Points on a hilly landscape, in no order, each with its height.
From any point a ball rolls to the lowest of the 2 points nearest to it. It stops when none of these is lower. Distance is the straight distance between rows; heights are no part of it.
Z_377: [142  88 109  84 125 145  94 134 173 131 165  88 137 142 169 174 109 158
 111 155 167 124 136 141 118  99  61 160 139]  (h 456)
Z_608: [160 158 178 157 135 163 169 116 125 129 145 114 124 167 163 141  71 136
 116  73 127 101  93 128 111 130 111 160 101]  (h 111)
Z_678: [103  95 127  84 103 108 160 142  84 122 126 112 100 146 118  97 129 159
 102 154 186 116 144 134 119 155 134 189 153]  (h 232)
Z_576: [130 124  95 101 137 220 119 171 149 134 161 134 153 112 110 164 110 200
 128 190 184 126 164 104 132 138 125 145 146]  (h 163)
Z_535: [ 98  95 119 120 160 127 168  89 175 127 143 114 125 164 155 102 142 103
 106 137 101 114 160 120 140 131  76 139 130]  (h 165)
Z_441: [120 137  72 124 110 128 164 135 130 127 163 138 112 122 106  95 126 100
 151 155 159 161  95 194 160 146 166 164 132]  (h 640)
Z_484: [ 98 160 132 114 108 183 124 114 157 105 157 144 130 136 135 146 129 182
 117 111 139  85 145 122 127 156 149  99 143]  (h 431)
Z_849: [154 166 112  89 155 105 127 145 136 156 151 143 133 127 104 113 150 155
 148 129 126 156  93 130 190 149 143 134  83]  (h 154)
Z_691: [136 162 146 149 116 114 201  94 111 118 129 132 119 133 154 141 108  82
 126 100 140 155  74 165 141 130 156 111 118]  (h 31)
Z_943: [ 83 133 145 142 113 105 150  99 102 127  97  86  82 121  97  78 127 111
 140  98  91 128 127 131 125  72 102 107 131]  (h 625)
Z_982: [ 31 147 116  97 129  74 116 143 121 161 140 127 124  68  73 120 121  73
  96 134 142 159 178  93  98 120 114  83 137]  (h 707)
Z_129: [137 125 109 128 172 144 118 176 144 140 126 190 129 113 141 123 101 190
 143 181 121  85 195 100 119 168 131 143 159]  (h 162)
Z_160: [182  73 108 149 107 142 201 175 114 119 110 172  80 118  99 100 102 220
 163 133 142 115 136 106 111 177 145 170 150]  (h 148)
Z_402: [114 115 128 101 106 111 171 106 145 114 136 131  87 169 150 121 132 122
 127 165 132 112 145 135 147 164 101 151 152]  (h 200)
Z_433: [107 130 173 140  67 106 110 122  67  87  97  97 117 146 175 147 142 125
 140 113 153 132 125 161 107 105 136 178 119]  (h 384)
Z_555: [134 151 103 110 120 118 110 121 111  95 112  86 136 107 115 105 165 104
 133  70 130 169 109 132 158  68 113 127  73]  (h 81)
Z_956: [150 129  95 126 123 155  95 132 113 150 133 150 159 109 133  96 137  86
 173 167 152 139 105 177 166 136 157 165 124]  (h 621)
Z_606: [ 53  85 154 143  74 101 118 123  84 110  72 145 104  84 119 108 127 123
 113 147 122 168 110 144 118  83 169 116 151]  (h 268)
Z_261: [149 160 173 158 118 136 166 124  96 138 116  67 124 188 143 151 106  98
 109 142 124 159 120 162  86 132  74 169 136]  (h 561)
Z_234: [163 137 160 127  92  92 143 118 102 107  87  62 129 132 113 120 178 114
 124  79 118 186  60 160 149  70 107 144  75]  (h 23)
Z_34: [106 134  80 107  90 164 140 154 156 125 154 112  95 134 119 116 132 142
 141 150 161 158 172 178 123 149 148 136 139]  (h 617)
Z_385: [ 87 126 115 136  77 142 112 109 160  82 127  73 140 113 179  99 105 111
 122 180 175 124 182 141 132  98  76 115 133]  (h 409)
Z_119: [115 166 103  92 113 175 108 111 185 134 134 169 134 125 127 123 146 121
 139 104 109 109 123 147 150 116 155  96 158]  (h 458)
Z_404: [158 140 116 106 106 146 133 141 104 110 168 135 143 145 144 144 100 139
 107 137 157 107  88 111 163 188 148 121 114]  (h 355)
Z_771: [196 121 128 174 172 109  97 129 128 147 116 128 166 183 134 147 111 114
 119 152  82  93 132 123 113 149 158  98 128]  (h 500)
Z_163: [221 143 131 148 135 110 103 103 126 149  99 179 145 158 164 103 135  89
 158 105 131 117 105 142 145 171 189 103 142]  (h 580)
Z_175: [108 127 184 142 168 134 155 120  98 137 134  71 162 146 133 137  84  97
  90 128 105 133 119 158  54 109 102 130 147]  (h 540)
Z_116: [108 139 104 171 172 107 115 185 137 153 110 189 132 118 119 129 129 164
 152 156 106 102 194  74 131 212 144  89 150]  (h 152)
Z_580: [128 115 157 138 121 130  89 114  59 135 120 149 102 118 159 145 138 129
 156 132 113  93 110 149 127 113 126 181 128]  (h 425)
Z_468: [ 75 113 101  94 122 133  96 159 121 147 136 162 163  91 119 131 106  81
 111 136 117 171 147 161  92 101 175  93 145]  (h 628)
Z_530: [169 124 125 104 123 104  96 136 131 135 168 120 121 153 121 126 105 164
  95 114 184  77 142  77 182 167 113 116 146]  (h 339)
Z_471: [109 121 167 131 147 156 103 130  37 112 103 103 134 128 158 128  78 141
 126 153 116  97 128 119 106 126 104 167 112]  (h 448)
Z_759: [126 109 152 123 191 114 156 113  99 150 121 129 155 158 115 141  97 107
  97 148  84  96 147 112  76 143 138  96 154]  (h 518)
Z_466: [132 102 125  97 105 148 109  99 130 103 186  83 156 132 140  90 124 145
  87 108 144  82 152 115 160 145  75 124 156]  (h 323)
Z_47: [ 63 150 130 129  94  97 124 132 130  90 103 114  96 103 160  94 136 106
 151 155 153 136 155 150 132 112 131 121 121]  (h 351)
Z_932: [ 21 133 114 121 121  99 117 133  73 122 120 127 132  90  78 143 140  98
 117 161 138 117 172 125 113 143 129  94 159]  (h 749)
Z_318: [ 63 129 143  81 143 117  77  92 149  86 150  87 148 110 166 108 157 130
 107 122 104 131 138 116  57 126  59 118 172]  (h 265)
Z_924: [180 116 110 147 160 152 183 165 100 129 131 167  91 144 106 127  78 192
 145 133 131 104 126 116 125 143 173 145 124]  (h 160)
Z_814: [ 97 116 138 100  72 157 141 101  96  90 128 131 115 146 121  99 105 186
 110 131 105 112 108 133 114 143 157 114 154]  (h 405)
Z_329: [146 134 126 129 163 101 209 118 156 125 142  91 127 132 141 139 157  76
 135  58  91  89 129 132 174 120 103 101 123]  (h 151)
Z_998: [110 117 163 146  37 134 109 110  79  95  65 125 101 128 143 140 140 128
 133 140 134 166 104 163 125  60 167 142 136]  (h 331)
Z_390: [125 154 129 131 132  89 181 112 132 123 151 104 106 148 139 120 135  80
 121  72 157 104 107 140 155 136 130 148 103]  (h 105)
Z_302: [135 129 154 132  79 127 114  90 134 151 124 146 109 143 107 113 193 166
 159 121 121 146  50 171 176 130 165 157 147]  (h 567)
Z_367: [ 62 161 113 128 108  88  86 130 152  85  99 121 122  71 169 118 148  81
 162  86 130 111 153 141 122  72  82  98 124]  (h 288)
Z_789: [169  62 104 125 121 138 140 136 182 132 197 111 105 138 157 183  82 140
 109 141 181 143 118 123 113 150  81 155 131]  (h 469)
Z_146: [113 167  83 145 150 113 112 167 172 187  86 209 144 134 101 152 151 105
 134 139  96 138 182 105 127 186 180  84 134]  (h 116)
Z_372: [155 150 109  88 134 161 107 122 177 107 162  85 124 116 126 109 118 120
 129  98 191 153 110 124 183  72 104 125  75]  (h 137)
Z_233: [138  92 121 122  95 127 185 119 130 120 103 190 113 132 128 115 154 152
 138 150  83 148 113 153 139 152 201 144 162]  (h 581)
Z_182: [114  85 100 107  93 135 103 147 145 105 152  68 111 131 146 107  85 159
 117 175 200 146 163 145 101  99  77 149 139]  (h 439)
Z_262: [ 65 134 122  98 152 109 126 144 159 157 144 113 145 109  97 109 133  91
  92 102 108 156 160 146 112 102 139  77 117]  (h 668)
Z_654: [151 128 143 154 130 124 144 137 137 107 125  43 146 126 163 167 117  86
 110 111 158 133 136 144 124  70  50 123 121]  (h 361)
Z_913: [ 73 107 150 133 131  93  93 116 141 102 118 106 131  95 154 158  63  78
  88 145  97 145 148  95  57  59  76 101 122]  (h 519)
Z_668: [183 114 130 185  83 110  83 131 110 162  98 147 106 140 105 131 177 179
 166 136  98 134  90 151 167 174 169 137 143]  (h 545)
Z_145: [148 115 125 122 149 141 139 178  84 109 102 187 108 112 138  88 108 231
 157 156 124  94 153  89 111 196 142 156 178]  (h 157)
Z_21: [153 124 139 115 102  97 137 147 104 148 132 120  71 140 113 122 119 169
 140 110 138 165  72 128 170 126 128 180 101]  (h 112)
Z_187: [103  99 144 164 146  83 177 111  80 163 104 171 125 132 106 126  88  96
 119 126  51 113 113 110  78 122 116 116 185]  (h 539)
Z_833: [197 126 130 150 171 136 116 119 131 136 155 132 161 154 169 185 118 154
 114 135 125  75 127 106 127 143 107 132 128]  (h 490)
Z_515: [115 140 128 162 166 158 126 127 135 108 158  84 155 109  96 145 155 103
 124  91 144  76 126 135 123 119 129 105  68]  (h 287)
Z_355: [134  78  95  83 146 209 159 182 117  85 146 131 158  94 130 126  90 176
 109 181 134 150 151 110 106 140 141 134 140]  (h 176)
Z_706: [211 145 119 142 179 160 117 102 222 160 151 146 136 121 122 152 175 135
 112 117 198 117 120  64 189  78 133  86 109]  (h 182)
Z_824: [185 134 124 128 109  87  81 151 105 148 128 144 115 155 131 134 153 190
 145 128 100 103 115 122 144 206 127 141 109]  (h 532)
Z_461: [100 114 180 158 108  65 167 107  98 136  78  89  95 127  87 130 127  84
 110  82  65 160 110 136 100  79  83 117 149]  (h 590)
Z_851: [181 155 105 113 188 154 104 120 216 153 132 131 137 115 103 143 220 155
 140  96 170 121 140  66 183 112 119 130  72]  (h 196)
Z_946: [216 138 130 186 134 108  59 127 150 149  79 175 123 173 137  50 150 118
 184  99 119 163 112 130 137 153 195 133 134]  (h 589)
Z_117: [118 114  74  95  85 168 201 159 126 107 113 170 120 114 129 132 136 148
 157 157 127 159 144 141 114 148 191 137 154]  (h 595)
Z_852: [166 156 110 137 151 154 168 104 143 114 139 151 138 155 144 169  96  91
 126 154 160 169  91 154 142  97 171 105  97]  (h 104)
Z_457: [116 175 137 129 196 144 119 130 193 140 131 140 147  95  97 147 183 159
 130  79 116  97 154  64 164 109 111  92  80]  (h 208)
Z_593: [166 163 118 102 175 146 150  98 197 109 148 146 133 140 152 163 126 102
 129 129 195 123 108 116 168  95 162  95 114]  (h 153)
Z_379: [143 104 145 158 111 125 118 106 131 133  89 185 132 155 136 116 127 124
 155 125  83 110 111 151 138 131 200 126 160]  (h 566)
Z_222: [100 112 144  88 149 153  96 100 143  93 149  54 134 149 132 112 152 151
  91 140 159 117 153  99  81 132  60 132 153]  (h 298)
Z_693: [ 91 112 131 144 177  92 162 110 173 114 152  96 127 103 139 134 161  81
 107  94  70 102 133 113 125 124  71 113 124]  (h 183)
Z_448: [139 115 132 126 125 103  88 120  91 148 123 150 153 150 132 152 171 115
 109 147  81 104 150 116 128 179 129 116 122]  (h 517)
Z_317: [ 86 137 125 100 116 116 100 122 143 104 132 114 157 119 156 149 150 118
 122 106 129 108 153 150 124 119  54 121 121]  (h 217)
Z_10: [168 153  82 136 119 206  96 191 149 160 116 172 147 124 116 132 119 195
 155 164 141 118 174  92 138 186 160 129 137]  (h 149)
Z_723: [ 93  77 135 142  85 129 166 179  92 119  94 155 122  72 112  90 102 128
 131 155  96 185 134 166 113 114 178 127 165]  (h 218)
Z_254: [119 140 157 148 162 138 171 121  99 128 151 129  94 155 119 124  76 169
 131 118 125 104  90 148 107 139 146 170 121]  (h 139)
Z_50: [234 163 123 136 150 129  38  84 163 160  91 192 138 129 128  79 162 133
 174 117 162 148 131 108 107 170 173 141 105]  (h 597)
Z_239: [ 94 157 147 141 171 158 103 151 168 145 180 113 149 110  87 160 154 135
 118 102 129  97 145  99 127  85 138  69  72]  (h 243)
Z_866: [126 138 133 159 137 152 124 128 115 124 149  29 159 125 111 169 148  88
 130 124 166  89 150 135 112  70  92 127 100]  (h 328)
Z_960: [104 154 128 106 177 101 118 134 139 134 139 151 145 108 138 130 129 147
 128 120  89 126 112  88 166 129  97 107  72]  (h 184)
Z_583: [173 137 169 138  89 127 142 105  93 146 111  99  92 149 120 153 148 154
 123  65 144 169  53 131 156  86 107 185 101]  (h 74)
Z_368: [157 142 111 147 172 159 118 101 162 114 161 125 190  98 111 140 200  60
 161  66 137 109 106 131 148 109 133 122  82]  (h 318)
Z_181: [131 108 183 148 148  57 168 119  86 191  89 114 114 141 100  98 119 122
 115 113  48 147 115 122 115  96 125 130 157]  (h 562)
Z_312: [194 109 123 144 138 118 138 133 158 150 164 116 108 181 148 194 102 131
 112 125 171 100 101  89 130 156  64 174 106]  (h 481)
Z_180: [123 135 156 195  96 109 184 131  89 152 114  69 115 144  95 142 117 107
 140 165  93 171  84 165 118 107  99 163 114]  (h 583)
Z_309: [108 140 125  78  73 130 150 128  71  80 122 126 113 116 126 114 114 137
 117 144 138 149  97 152 153 175 157 114 136]  (h 380)
Z_827: [121 158 100 126 124  81  79 136 155 213 100 224 154 107  61 144 177  67
 139  94 103 173 141 104 100 170 196  76 171]  (h 35)
Z_837: [108  70 118 124 131 158 167 166  90 125 113 149 133 110 110 111  88 153
 117 181  67 157 146 131 108 154 138 137 148]  (h 193)
Z_692: [ 68 128 156 130 147 145  73 105 103  97 127 113 117 128 143 146  83 131
 110 159 106 132 138 108  98 100  90 121 106]  (h 475)
Z_217: [176 148 103 138 154 141  60 106 152 181 128 190 173 120 128  92 167  84
 179 131 128 129 133 116 147 131 154 151  93]  (h 608)
Z_699: [ 41 104 137 104  83  89  98 124 118  87 121 147 136  76 136 125  69  71
  96 137 101 159 143 141  64  98 136  79 154]  (h 575)

Where does a ball stop that starts at each point below?
Z_866 | Z_691
Z_913 | Z_10
Z_448 | Z_317
Z_606 | Z_10
Z_956 | Z_379
Z_484 | Z_317

Call two points neighbours if one is among the 2 nearest of the other. Go from one point of each pair to the other, from neighbour to neighbour, staying as low as possible. Name the highest point that can't be avoided.
Z_608 / Z_160 | Z_924
Z_691 / Z_535 | Z_693
Z_160 / Z_10 | Z_129
Z_691 / Z_234 | Z_593

Write out the way that a ball takes from each point below.
Z_824 | Z_448 > Z_771 > Z_833 > Z_312 > Z_789 > Z_377 > Z_182 > Z_385 > Z_47 > Z_367 > Z_317
Z_468 | Z_699 > Z_913 > Z_692 > Z_471 > Z_580 > Z_433 > Z_998 > Z_606 > Z_723 > Z_837 > Z_355 > Z_576 > Z_10
Z_119 | Z_484 > Z_814 > Z_309 > Z_404 > Z_530 > Z_466 > Z_222 > Z_318 > Z_317
